Each scene shows the same named points in several views. A view is turned or mirrored, and shifted as a whole, has a little noise and may leave points out.
In the rows, zero is written as 128.

Scene 1
View 1
nabo: [ 62 159 113 153 119 141 139 133 122  80 152 163 123 167 108 160 120 133
  77 124 116 142 139 113 117 102 161 127 112 144  76 148 168 117]
bodo: [143 142 137 128  77 128 128 110 105 141 148 146  84 127  87 172 133 160
  66 141 126 111 140 128 115  89 179  93  82 164 104 102 153 119]
ropu: [119 147 137 138 103 135 123 118 117 114 154 149 105 141  85 160 131 151
  68 130 120 126 139 125 117  92 170 115  97 154 107 126 159 110]
dun: [129 143 153 136 102 146 107 121 125 111 151 156 114 154  69 151 136 162
  71 133 119 124 131 136 123  78 151 107 106 171 122 136 165 111]
Sib: [111 117 133 134 102 134 134 145 130  80 139 138 121 126  85 176 104 138
  94 109 101  81 133 110 111 126 136  96  84 119 123 121 168  98]
lodo: [ 27 157  89 166 128 138 151 151 126  54 143 159 135 170 125 167  98 115
  93 115 109 138 140  95 111 119 152 126 113 122  56 154 162 116]
Seso: [155 112 140  97  41 141 132 149 132 126 103 130  93 120  73 198 100 162
 123 148 103  33 128 139 130  81 126  31  61 147 149  71 168 130]
guri: [105 153 154 147 118 152 107 126 131  88 157 164 129 170  74 138 137 157
  71 127 117 144 132 130 125  83 149 126 118 169 115 157 166 104]
metef: [ 99 144 140 132  86 154 117 140 132 101 131 157 120 168  82 161 121 158
  99 141 115 107 127 138 136  71 139  92 110 166 115 131 168 123]
Fidut: [ 94 141 137 121  68 158 124 160 144  94 107 152 122 168  88 175 103 159
 130 147 104  76 125 138 141  69 122  62  96 155 128 108 173 133]
tete: [ 47 153 103 150 107 147 146 150 131  73 134 158 125 173 119 174 105 131
 106 130 113 118 137 114 124  99 149 104 106 139  76 134 165 125]
Mas: [150 121 164 127  92 139 108 127 128 106 147 141 114 130  63 160 125 162
  81 122 114  98 131 129 121  96 143  99  89 155 143 125 165  98]
nadob: [ 83 169 151 169 148 151 105 109 122  84 178 176 134 184  80 123 159 147
  38 121 128 191 136 125 122  81 171 170 138 174  88 187 163 100]
View 2
ropu: [105 126 107  94 158 156 164 123 116  73 142 173 148 152 122 136 119 132
 155 112 123  77 153 124 106 143 157 138 115 135 131 151  82 118]
lodo: [139  53  89 116 130 150 185 123  65  66 116 182 159 133  65 183 125 146
 166  65 134  77 187 124  89 145 160 162 135 145 138 190  96 130]
bodo: [ 96 163 125  83 181 161 136 124 140  77 171 157 142 157 144 126  99 124
 134 116 123  95 143 135 108 134 129 110 115 146 144 132  93 108]
dun: [104 120 126 111 161 146 134 119 141  84 144 161 132 146 135 118 119 118
 129 130 124  91 141 117 106 138 168 139 112 139 125 120  80 124]
Sib: [117 114 106 119 176 114 133 137 110  61 138 140 146 116  78 166  89 118
 111  64 138 125 159 117  94 123 131 123 155 164 145 165  89 145]
nabo: [122  84 101 107 140 154 179 120  92  71 127 180 151 141  98 156 127 141
 166  95 127  75 170 120  98 146 163 158 123 137 130 166  91 125]
nadob: [103  99  92  94 120 147 189 114 112  87 101 189 141 147 123 122 160 135
 177 143 110  41 145  99 110 171 228 176  97 107  96 145  50 125]
tete: [136  62 115 123 140 156 161 119  84  72 136 183 151 143  89 170 119 149
 150  83 139  91 184 130  92 132 142 151 125 152 142 167 105 126]
Mas: [102 134 125 116 176 120 116 127 146  80 145 145 128 136 126 122 105 110
 103 117 132 110 140 107 104 129 160 127 126 155 130 116  78 137]
guri: [107 104 118 116 153 132 138 123 129  84 128 162 133 142 127 124 127 123
 126 127 126  91 146 107 105 142 184 150 117 138 119 123  79 131]
View 3
Fidut: [ 74 147 188 150 168 130 149 166 107 171 148 125 182 107 153 122 106 106
 122 113 115 115 117 110 115  94 151 103 137 145 156 158 109 113]
lodo: [ 72 110 156 116 123 152 156 130  83 190 148 137 172 147 167 109  55  76
 136 162 121 142 121 139 113 101  58 137 159  57 204  94 159  89]
Seso: [106 168 208 154 203 105 142 167 113 130 131 140 178 135 152 101 151 115
 103  74  98  94 129 107  94 103 185 105 112 166 143 158  89 147]
nabo: [ 66 108 173  99 129 149 145 147  86 167 145 129 162 134 140 114  90  96
 141 161 120 127 109 144 120  98  81 144 170  63 180 125 152  99]
Sib: [ 87 148 190 123 162 127 150 149 109 138 131 146 170 123 152  99 119  94
 126 109 101 124 122 136  66 109 130 127 125  79 194 109 132 117]
ropu: [ 72 107 185  85 142 142 137 154  92 132 139 134 154 142 127 114 126 112
 136 151 115 111 107 146 126  97 104 155 172  72 165 142 147 116]
metef: [ 61 125 191 120 151 135 145 169 106 153 151 124 170 102 133 125 119 111
 134 136 121 115 106 121 121  89 140 128 159 112 154 158 127 107]
bodo: [ 97 119 200  84 170 119 125 163  89  96 126 141 148 168 114  99 178 134
 120 115 105  88 114 143 127 102 137 162 153  97 130 164 122 150]
dun: [ 66 121 204  94 145 136 137 172 106 124 142 126 155 105 119 120 146 118
 139 137 113 112  97 143 113  89 143 146 163  87 153 159 136 107]
tete: [ 75 119 161 127 137 144 155 145  90 183 150 131 178 142 158 113  76  89
 133 151 126 129 121 129 121 100  90 129 157  88 183 119 141  99]
View 4
Sib: [101 111 185 109 108 141 120 173 126  96 125 191  92 126 104 133 101 128
 165 139 121 178 133 123 119 112 140 181 159 144 130 139  81 103]
guri: [108 131 156 105  93 145 117 131 116 110 179 154  82 131  95 116  91 147
 161 140 126 168 131 113 164 138  73 148 123 150 185 139 107  87]
nadob: [ 81 117 149 111  77 151  85 118 116 125 209 142  75 113  85 114  84 134
 137 121 114 174 151 121 184 168  43 135 103 157 239 133 122  69]
nabo: [ 81 109 158 143  96 161  90 132 120 118 175 160  93 124  96 120  96 109
 128 131 126 146 151 123 138 151 105 149 133 149 179 120  91  93]
metef: [128 143 147 121 112 146 133 131 125 112 170 152  96 152 102 117 105 142
 172 150 139 144 112 108 136 127 101 145 131 141 136 147  94 100]
dun: [116 131 153 101  97 138 133 145 120 111 163 155  84 157  95 114  97 139
 182 148 133 171 109 128 146 136  83 157 125 142 162 162 111  88]
Seso: [149 145 155 111 128 128 176 171 136  96 109 180 100 198 114 123 108 139
 217 168 155 152  72 127  90  92 154 177 157 128  57 175  86 117]
ropu: [ 87 109 145 127  94 146 114 141 129 122 162 158  85 155  91 109  97 106
 155 137 130 160 128 146 134 154  93 158 128 141 172 155 105  89]
Mas: [121 119 178  80 105 128 143 180 120  94 126 182  75 144 100 127  96 148
 201 143 123 199 113 132 137 108 111 185 148 142 138 163 103  95]
Fidut: [145 153 148 127 126 149 142 139 128 103 152 157 103 156 117 122 113 148
 175 157 150 128 101  91 113 105 132 149 144 137  97 139  76 114]
lodo: [ 65 103 172 165 104 168  70 134 123 119 169 170 110  96 103 129 105 100
  95 127 121 132 171 108 124 145 137 148 153 151 171  94  72  99]
tete: [ 91 119 160 158 116 164  94 126 123 120 165 160 107 125 105 124 106 109
 125 137 132 128 148 108 118 138 133 147 145 144 147 109  77 105]
View 5
Seso: [178  84 147 195 122 128 128 138 187 102 113  84  94 131 136  74 127 171
  77 153 174 200 159 134  93 147 111  97 116 139  84  68 158 204]
bodo: [147 102 124 195 141 155 110 169 197 127  83  88 143 132 121 111 117 148
 102 124 184 123 136 141 127 122 115 151 160 134 115 129 128 185]
tete: [154  88 139 152  99 166 114 118 141 110  84  76 107 167 129 125  90 135
  95 111 180 134 166 123 141 162 163 110 158 173 145 210 123 127]
ropu: [132 101 116 177 130 174 107 156 170 130  82  90 142 153 117 125 102 141
 104 109 183 107 144 128 141 136 144 140 173 154 139 184 118 161]
guri: [126  94  78 179 121 207 113 143 165 140 106  99 135 169 107 136  89 154
  90 105 182 107 148  92 127 135 157 116 171 175 147 172 129 173]
dun: [131  91  90 191 132 195 113 150 182 132 106  97 132 157 110 125 103 161
  89 116 179 120 145 103 121 130 137 123 166 160 136 145 135 186]
nadob: [ 99  99  60 175 126 236 106 149 160 156  97 106 160 178  92 162  74 138
 101  85 184  62 143  88 149 127 168 142 199 183 176 222 111 156]
metef: [146  81 107 176 115 181 126 120 173 135 111  94 111 149 114 123  96 157
  91 119 187 139 159 106 114 145 142 109 144 169 132 150 134 174]
nabo: [138 102 114 160 109 180 109 139 144 118  84  84 127 169 122 127  93 131
  99 103 180 110 156 122 149 151 161 124 175 172 152 216 116 134]
Mas: [133 102  90 199 139 179 115 171 169 113 113 101 130 162 128  96 118 169
  85 123 165 144 143 100 114 133 132 108 161 154 118 122 143 196]
Fidut: [176  65 145 165  94 164 131  90 177 121 109  80  86 139 117 116  92 162
  81 135 188 172 174 117 101 159 138  97 119 173 117 130 146 171]
lodo: [146  97 137 145  97 171 109 131 121  99  77  74 115 182 134 124  93 117
 101  96 172 125 161 126 158 170 182 105 171 176 154 250 113 105]

Which points are out of place in each view (at most two, in the order of its rows)? Write - if all are in place.
view 1 -> ropu
view 2 -> Sib, guri
view 3 -> bodo
view 4 -> Mas
view 5 -> Fidut
